Each scene shows the same named points in several views. A view is turned or mirrored, and shifted as a whole, has a little noise and may leave points out.

Scene 1
View 1
j728: [ 18 -14   4   3  -1   6  -9  20   1   6   9   0  14  12  -8  15 -13   9
  -1  -4  -5   8 -13   0   4 -17  -7   3  -5  -2   5  -7  -1  -1   9   0
  -2  -8   4  -5  10  12  -9 -10   2   3 -16   6]
j774: [  4 -19   8   2 -12   9  -4   5   2   6  -4   2  18 -13  -7   6  -5   4
  -8   5   6   0 -19   8 -14 -13   5  -1   9  -8  -9  -2  -5   2   0   2
   2  -2   3   1   6  11 -11  -7   3 -11 -11   7]
j802: [ 14 -17  18  18   0   5   0  19   9   4   5  -8 -14   7   0   5 -21  -1
  14  -4 -13  -6   6   3   1 -30  -5  -6 -10  -9   0 -12  -2  -3   7  -7
   1   8 -15  10  11  17  -6  -1   0  -7 -15  12]
j733: [ 11 -19   2 -11 -10   8  -6  12  -2  10  -4   8  39 -11  -7  14  -5   8
 -17   4  10   9 -32   7  -8  -6   5   5  14   4  -7   6   1   2   3   9
   2 -15  13  -3  10  13 -17 -15   3  -4 -16   4]
j104: [  7 -19  18  15  -6   8   0  10   9   1  -1  -6 -11  -3  -1   3 -16  -3
   9   1  -8  -5   2   6  -8 -24  -3  -5  -3 -11  -6  -8  -6   0   5  -6
   0   8 -14  12  10  19  -5   0  -2 -15 -12   9]
j639: [  1 -19   8 -11 -16   9 -11  16  -1  11  -4   3  29 -13   1   9 -10  15
 -10   2  11   0 -28   7  -6 -18  10  -6   7   1  -6   8   5  -3   4   4
   9 -12   7   0  10   7 -19 -12   4   1 -20   5]
j697: [ 18  -5   4  22   5   7 -11  15   2   0  21  -7 -11  27 -14  14 -11   9
  10  -6 -16   3   6  -9   7 -22 -15   1 -22 -17  14 -27  -8   0   8 -10
  -6   8  -1 -13   5   7   7  -2   2   3 -12  11]
j768: [ 12 -13   2   1  -4   5 -14  19  -4  10   8  -2  22   5  -7  10  -9  19
  -3  -4   4   2 -22   0   2 -20   1  -4  -4  -8   2  -6   3  -5   5   1
   4  -6   9 -12   5   1 -11 -13  11   8 -17  11]
j967: [ 26 -17  -3 -14  -2   4  -7  21  -1   9   4  10  43   4 -10  21 -11   5
 -15   1   2  21 -32   4   3  -4  -5  13  10  15   0   5   5   3   8  10
  -1 -25  16  -1  15  22 -19 -19   1   2 -19   2]
j221: [ 13 -16  12   5  -6  10  -3  11   7  -3   4   2   2   5  -8  15 -13  -7
  -4   3 -10  10  -4   3  -5 -14 -10  10  -1   1   1  -6  -8   8  11  -2
  -6  -5  -4  11  15  29  -3  -3 -13  -9 -16   2]
j946: [ 13 -19  11   7  -7  10   2   4   8  -4  -1   4   5  -2 -10  13  -9 -12
  -6   7  -7  11  -6   6 -11  -8  -9  12   6   0  -4  -5 -11  11   6  -1
  -7  -3  -5  12  13  32  -2  -2 -13 -19 -11   2]
j144: [ 29 -12 -16  14   9   6  -2  -1  -4   8  15   2  33   6 -30  14   8   4
 -10   4   4  11 -24   1 -11   4  -8  13   8 -17  -5 -22 -10   2  -7   7
  -9  -2  16 -24  -5   5  -3 -15  14 -10   1  15]
j668: [ 32 -16  -1  15  12   1   4  13   2   9  13  -3  11   9 -17  11 -10  -2
   6  -2  -8   4  -7   4  -2 -11  -9   5   0 -10  -4 -18  -5  -2   0   2
  -6   1  -1  -6   4  15  -9  -9   9 -10  -5  15]
j461: [ 19 -27  23  16   1   1  13  16  13   7  -4  -7  -8 -10   3  -2 -22 -15
  17  -1  -9  -9   5  14  -9 -27   0  -6   6  -6 -16  -5  -2  -3   1  -3
   2   8 -24  24  13  29 -16  -2   2 -22 -11  14]
j301: [ 30 -25   5   8   6   3  16   2  10   2  -2   5  19  -8 -17  13  -9 -24
  -6   9  -6  13 -10  15 -16   2 -10  18  22   3 -15  -5 -10   9  -1   8
 -10  -6  -6  15  12  41 -12  -5  -6 -29  -2   9]
j584: [  2 -10  12  25  -9  16  -3  -6   7 -10   7  -3 -17   6 -16   9  -2  -8
   0   9 -11   1   8  -1 -16 -13 -12   7  -9 -20   1 -21 -20  10   5 -10
 -11  15  -6   1   3  19  13   6 -13 -18  -5   6]
View 2
j733: [-13  -5  -1   7   8   1   4  -5   4 -10  -5 -12  -8  12  11 -14  21  -7
 -12  -4   3   5   8  16  16   5  -2 -11 -20   3  -4  -5 -19 -12   3   5
  18 -28   4   4 -10  -9  -7 -12 -27 -15   0  -8]
j639: [ -5   0   1   9   3  10   3   6  -3 -10  -9 -16  -8   7  12 -11  17  -8
 -12  -4  11   7  12  14   6   1  -1 -11 -21   0  -4   5 -19 -16  13   3
  13 -22   5   3 -11  -8  -3 -18 -17 -12  -7 -11]
j774: [-10   1   5  11   4   6   8  -5   3  -3  -5  -8  -2   5   4  -7  16  -8
 -11   2   0   6  11  10   6   4  -4 -12 -18  -1  -4  -1 -14 -12  11   5
   4 -10   1   4 -10   3   7  -9 -13  -1  -4   2]
j802: [ -8   8  -2   8   0  15   2   1   1   2  -2 -12   3 -12   7   7  -3  -1
  -3  -7   4 -10   3   2  -5  -5  -4  15  -5 -14 -13   6   2  -5   6   2
 -21  10   2 -16   0   2  13  -7   9  19  -8  21]
j697: [-17   9   8   5   4  18   6   3   2  -4   7   1   3  -8   7  15 -20  11
   8   1 -12 -13  -4  -6  18  -5  -2  20   5 -10 -18  -4  -7  10  17  -3
 -14  14  -4 -25  -3 -24  15  -1   5  16   8  20]
j461: [ -5   3  -9   9  -2   5   5 -13   7   7 -11 -17   4 -11   3  -4  12 -11
 -10  -9   8  -7   7   9 -15  -2  -6   5 -17 -15 -10  12   9 -10  -6   9
 -24   5   4  -7   4  28  10  -6   8  21 -16  28]
j104: [-10   7   1   9   3  10   3  -4   0   5  -3 -12   7  -9   4   4   7  -7
  -8  -3   3  -5   6   3  -6  -2  -7   6  -8 -12  -8   3   1  -9   7   2
 -17   8   0  -7  -3  11  18  -5   3  18 -10  19]
j946: [-25   2  -5   4  10  -6  -3 -17   5   1   3 -10  11   0   5   2  19  -9
 -10  -4  -1  -3   4   6   6   3 -10   0  -5  -7  -5 -16   1  -7  -6  -1
  -2  -6  -3  -3  -7   8  17   3 -16  11  -3  14]
j584: [-27  12  10   7  11   3   3 -16   1   7   9   0  18  -7  -4  13   5  -4
  -6   8 -14  -3   5  -5   2   2 -12   1   2 -10  -6 -17   1  -3  12  -2
 -17  19  -8  -3  -9  10  37   8  -3  28   1  24]
j967: [-18 -10 -12   1   9  -4  -2  -4   7 -16  -1 -14 -10  11  17 -12  16  -3
  -5 -14   6  -2   2  16  27   2  -1   3 -13   3  -7 -10 -14  -5 -11   1
  20 -35   4 -11  -8 -20 -15  -8 -32 -18   3  -7]
j668: [-15  -3   3   8   3   2  15 -13  17  -3   1  -1  -3   1   1  -3  -8   4
   3   1 -17  -8   0   7  20   2  -2   7 -12  -4 -15  -4  -9   8   2  10
  -7  -1   1 -15   0  -4   2  -1  -6   8   7  22]
j301: [-26 -10 -12   5   9 -19   5 -35  19   0  -1 -11   5   5  -2 -11  23 -11
 -11  -6  -6  -4   3  15  11   7 -11  -3 -14  -4  -7 -16   3  -4 -23  10
  -3 -14   1  -1   0  23   6   7 -20  11  -1  23]
j221: [-23   3  -6   2   9   0  -6  -9   0  -1   3 -11   8  -4   8   5  12  -5
  -7  -7   3  -5   2   4   8   0  -8   9  -2  -8  -7 -13   0  -6  -5  -3
  -4  -6  -3 -10  -6  -2  15   1 -14  10  -3  12]
j728: [-13   1  -2   4   4   9   1   3   3  -7   0 -10  -4   1  13   0   0   3
   0  -7   1  -6   2   6  16  -1  -2  10  -7  -6 -11  -3 -10  -1   4   0
   1 -11   1 -16  -5 -19   0  -7 -13  -1   2   6]
View 3
j733: [  6  -5   5   9   5  -6  -1 -11  -8 -19  16   6  17  -1   5  -8   7 -10
   5   2   3  20   7 -20  17  14  13  -4  -1   2  -4   1  -8  22  -7  20
  -1  -9   1  10   8   5 -17  10  -9  -2   2 -14]
j697: [ -5  -5  -6   7 -21  14  -2  -1  -2  -2  -7   1 -30  -7   0   9 -16 -17
  16   7  -5  -8  10   4 -10   4 -12   2 -13  13  25  -7  13 -21   3  -1
 -18  12  -4 -14   0   4   4 -21 -13 -22  14  11]
j104: [  1  -7   6  -6   1   7 -13  -3   4  -6 -19  14 -22  -4  -2  -6   2 -15
   8  14   8  -2   9   0  -3  -1   1  -6 -13   5  -9  10   7  -4   5  16
 -14 -14   0 -10   6   5  15  -6  -2 -24   4  16]
j144: [  9   0   9   4 -11   7  16  -9   1  -1  15   7  18 -18  10  25   6 -11
  12  -2  -7   7   2 -19  -5  18  20  -8   3  20  32 -11 -10   3  13   9
 -10   9   4   7   6   4 -10  -8   2  -1  15 -11]
j728: [ -2  -7  -4   9 -13   5  -4  -6  -6 -14   8   3 -10  -1   2  -2  -9 -13
   9   5  -3   2  12  -5   7   8  -4   0  -9   6  12  -8   3  -1  -6   9
  -7   5  -3  -3   2   2 -10  -7 -17 -18   7  -4]
j768: [ -3  -2  -3  14 -11   1  -5   0  -2 -13   6   1  -4  -3  -5   3 -10 -11
  13   5  -5  10   7 -14   9   8  -9   3  -5   4  12  -2  -2   9 -10  11
  -4  10   1  -2   4   9 -19   1 -22  -9   4  -1]
j774: [  5  -1   9   3   6  -2  -2  -6   0 -10  -4  10   3  -5   1  -3   6 -12
   7   5   4  15   4 -18   6   7  11  -4  -3   5  -5   9  -5  13   0  19
  -8 -13   4   0   8   8  -2   5  -2  -6   3   2]
j946: [  3 -12   4  -2   6   6   2 -17 -10 -12   0  12  -9  -3  13 -13  10 -15
   2   6  11   5  13  -1   2   8  18  -9 -12   8  -6   2   8  -3   6  11
 -16 -20  -5  -1   5  -5  14  -7   7 -16  10  -5]
j668: [  7  -6   5  -3 -15  11  -1  -8   6  -4   4  13  -2 -11   7  14   2 -12
  11   8  -3  -7   9  -2  -7  10   8 -10  -6  17  19  -6   0  -7  11  12
  -7   6   0  -1   4   1   0 -12  -3 -21   9   1]
j221: [  0 -13   0   1   2   7  -2 -14 -12 -14   1   9 -16  -1   9 -14   2 -16
   4   7  10   2  17   2   3   7   8  -6 -14   5  -4  -1   9  -6   1  10
 -14 -14  -6  -4   3  -4  10 -10  -1 -19  10  -4]
j639: [  2  -2   4  10   5  -8  -9  -4  -4 -17   4   6   6   1  -4 -10   2  -8
   7   5   3  19   5 -21  18   8   2  -1  -2  -2 -10   9  -6  23 -12  23
  -1  -9   3   4   8   9 -17  13 -16  -4  -2  -2]
j461: [  8 -11  14 -17   0   6 -26  -6  16 -10 -19  25 -16  -3   3  -6  13 -12
   4  22   9 -13  14   7  -3  -4   7 -14 -14   5 -18  14   2   0   9  28
  -5 -20   2  -6   7   0  17  -2   1 -37  -4  18]
j584: [ -2  -3   3  -3   3  12   8  -9  -5   4 -19   7 -26 -11   4  -1  -1 -20
  11   4   7   4   7  -2 -17   3  11  -6 -13  14   7   5  14 -18  12   0
 -29 -15  -2 -13   5   5  27 -18  13 -11  18  14]
j967: [  6 -12  -1  13  -4  -2   0 -19 -14 -27  30   5  14   3  14 -11   5 -10
   2   2   3  10  15 -10  21  17  11  -5  -4   1   3 -11  -5  16 -11  18
   3  -1  -5  12   4  -5 -22   3 -16 -10   4 -27]
View 4
j301: [  3  -1   5   6  -8  13 -16   6  13 -12   2 -12  17   8  -2  -1  -9  13
  -7 -12   8   2   0 -23 -21  31   8 -14  -5  11   9   6  -9   2   7  -4
  -7 -13   1  24  18  -5  25  15  -7   4  -1 -16]
j104: [ 12  15  11   3  -4  11 -24   3  -9  -7   3   0  -8  13   3  -5  -5  13
 -15  -5  -2   1  -9 -15 -22   4   8 -14   3  17   0  -4 -14 -16 -11   0
  -6  13  -4  18   7   1   5 -22  14   3  20  -3]
j967: [-10 -15  22   1  19   8   5  22 -10  -5 -11   4  13  -8 -24  11 -31  15
  13  -8  17 -12 -16 -21   8   2   5  -4  12  -2  -3  -8  -2  -1  15  13
 -21 -10  24   8  13   5  13  -2 -15  -8 -11  -8]
j639: [ -5   4  28  -2   8   7  -6   8 -14   7  -7  12   6   3 -20  13 -27  10
   7 -14  21 -13 -15 -26   2  -1  -6  -5   2   7   3 -14  -1  -7   7  -1
 -11   2   7   2  21  12 -10 -27   9  -1   1 -10]
j221: [  5   3  15  -1   4  13 -14  14  -4 -12  -4  -5   6   1   1  -2 -14  15
  -7  -4   5   0 -11  -8 -25   4  11 -12   5   6   8  -3 -15  -8  -8  10
 -12   7   6  21   8   1  16  -9   0  -2  11  -2]
j774: [  0   7  16   0   0  10  -8   2  -8   9   1   2   7   3  -5   6 -20  12
   1  -8  15  -7  -6 -20 -10   6  -8  -6  -5   9   4  -7  -4  -5   4  -3
  -6   1   1   9  18   7  -5 -15  13   6   6 -11]
j144: [ -1  -8  -6  12  11  17  14   3 -13  17  14  -9   0 -14   3   1 -21  20
  13   7   6  -3   7  -9  -1  11 -15   2  -3   1 -21  -1  -1   6  20  10
 -10 -16   8   5   5  -6   6  17   5   8   1 -13]
j946: [  3   5  13  -1  -2  13 -15  12   2 -10  -2 -10  14   3   4  -1 -14  15
  -8  -7   7   0  -6  -9 -28  11   7 -12  -2   6  14   1 -14  -4  -6   3
  -9   4   3  21  14   0  15  -2   2   2   9  -6]
j802: [ 16  12   9   6   2  10 -24   6 -14  -9   1   2 -18  11   0  -6  -3  15
 -16  -1  -9   2 -13 -14 -16  -1  13 -17  10  18  -9  -6 -15 -20 -13   5
 -10  16   1  21  -2   1   9 -25  11   0  21   0]
j697: [ 13   3   0   9  15  15  -4  12 -26  -2   7  -5 -24  -8  10  -8  -9  20
  -6  15 -14   2  -9   6 -15 -13   9  -7  14   7 -24  -4 -18 -16 -11  23
 -18  15   9  17 -15  -5  11 -12  10  -2  24   7]
j461: [ 17  16  11   8 -13   9 -35  -1   0 -15   3   1 -10  24  -6  -5   4  11
 -20 -14  -4   4 -10 -32 -15  16  15 -21   2  26   0  -2 -12 -17  -8 -11
  -3   9  -6  24  10   1  10 -21   8   4  14 -10]
j668: [  8  -1  -2  13   6  14  -5   4 -12   1  10  -7 -11  -2   2  -4  -8  19
  -2   3  -6   1  -1 -13  -7   9   3  -7   5  10 -21  -1  -8  -6   6  10
 -12  -2   5  15  -1  -5  13   4   4   3   9  -7]
j768: [  1   0  16   4  15  10   2   8 -23   9  -1   7  -9  -4 -14   7 -22  15
   8  -1   7  -9 -13 -16   7  -8  -5  -3   8   7 -16 -12  -3 -10   6  10
 -14   4  11   3   6   6  -3 -20   8  -1   7  -5]
j728: [  3  -3  14   4  14  10  -4  14 -17  -3  -3   2  -5  -3  -9   3 -18  16
   2  -1   5  -6 -14 -13  -4  -4   6  -8  12   6 -11  -8  -9 -10   1  12
 -17   4  13  11   4   3   8 -12  -1  -4   7  -2]
View 5
j144: [  7 -18   8 -14  -7  -5  -9   2 -16  -2  -3  -7  24   1  10  13  -3   6
 -21   6   2  -5 -17   9  30   5 -15  -4  -9 -10  -9  -4   9  17  -6   6
 -14  -4  -1   1  27   7  10  -5  12  18   6  -9]
j104: [  9  -1  15   6   8   1   7  10  20   8  -6   6 -24 -10  10  -1   7 -17
  -3  -7  -4   2  21   9   2  -6   3  -1  19   0   5   3  -4  17 -12   4
   3 -15   1   9  20   0   5   1 -12 -13  -9  -4]
j946: [ 20 -11   0   8  -4   1  -7  14   5   7  -1   3 -13 -11  14   4   6  -3
   0  -6   1  -2   6 -13  -2  -6  -3  -2  10 -12  11  -8   3  24 -13   0
  -8 -13   4  11  13  -1   4  -3 -12  -5 -17  -6]
j774: [ 19  -7   6   4   1   0   4   1   1   0   4  -4 -14 -10   9   0   5 -17
   0   4   4   1   6  -4   6  -1   0   3   2  -7  -2  -7  -3   9 -21   2
 -13   3  -2   5  24  -2   7   6   5   3   9  -2]
j221: [ 21 -12   4   9   1   5  -5  17   9   9  -6   7 -12 -10  15   2   3  -4
   3  -7   2  -3   5  -5   1 -10  -3  -1   9  -9   7  -6   3  15  -8  -1
  -5 -18   7   7  10  -9   3  -1 -11 -13 -19  -2]
j639: [ 32 -14   7  14  -2   4   8  -3   2   1  10  -4 -26 -12  11   1   0 -19
  10   7   9   2   2  -5   1  -3   2   4 -11  -8  -7 -14  -4 -13 -27  -1
 -17   6  -7  -1  24 -14   4  10  13   6  21   9]
j697: [  3 -11  21  -9  17   8   2  23  14   7 -22  10   8   3  18   3   0  -4
  -8  -6  -2  -5   6  34  30 -14  -7  -9   9   4  -9  12   5  10  10   1
   9 -29  15   4  13 -14   8   1  -4 -23 -12 -12]
j668: [  5 -14  19  -3  -2  -1  -3   9   2   6  -4   6   4  -3   9  11  -2   2
 -19  -3  -2  -3   0  18  20   0 -12  -7   3  -4  -4   2   7  14  -1   4
   0 -18  -1   1  23   4   5  -6  -5   2  -8  -5]
j802: [  7  -5  23   8   9   5   8  14  24  10 -10  12 -24  -8  11   0   5 -13
  -5  -7  -4   1  22  22   6  -9   1  -5  15   3   1   7  -2  10  -5   3
   9 -21   3   6  20  -5   3   1 -13 -18 -11  -2]
j584: [  3   1   4 -13  14   1  -2  22  10   1 -18   1   3  -4  15  -4  12 -12
  -3  -6  -5  -2  14   2  16  -8   2  -1  24  -5  10   7   0  39  -5   3
   0 -15  14  16  11   5  13   0  -9 -17 -20 -20]
j733: [ 32 -19   1  11  -9   2  -1  -2  -7   0   9  -5 -12 -10  10   6  -2  -8
   3   7   9  -1 -10 -10   5   0  -6   2 -13 -13  -6 -15   2  -6 -22  -2
 -21   5  -5   0  22 -12   3   4  11  13  14   5]
j768: [ 20 -17  17   3   6   5   7   5   3   3  -3   1  -6  -3  13   4  -5 -11
  -1   5   7  -2  -2  19  21  -5  -5  -2 -11  -2 -16  -4   1 -13  -8   0
  -7  -7   0  -3  21 -16   6   7  13  -1  16   1]
j301: [ 17 -14   2  12 -18  -6 -14   3  -1   8   8   4 -12 -14   8  14   5   7
 -14  -6  -1   0   0 -18  -8   4 -11  -2   9 -17  15 -12   7  30 -15   4
 -10 -10  -9   6  22  14   0 -13 -17  11 -22  -1]

In a view up to two points have been moved. Name them for each view, in the order of its rows, or write none.
view 1 | j668
view 2 | j584
view 3 | j728, j768
view 4 | j967
view 5 | j639
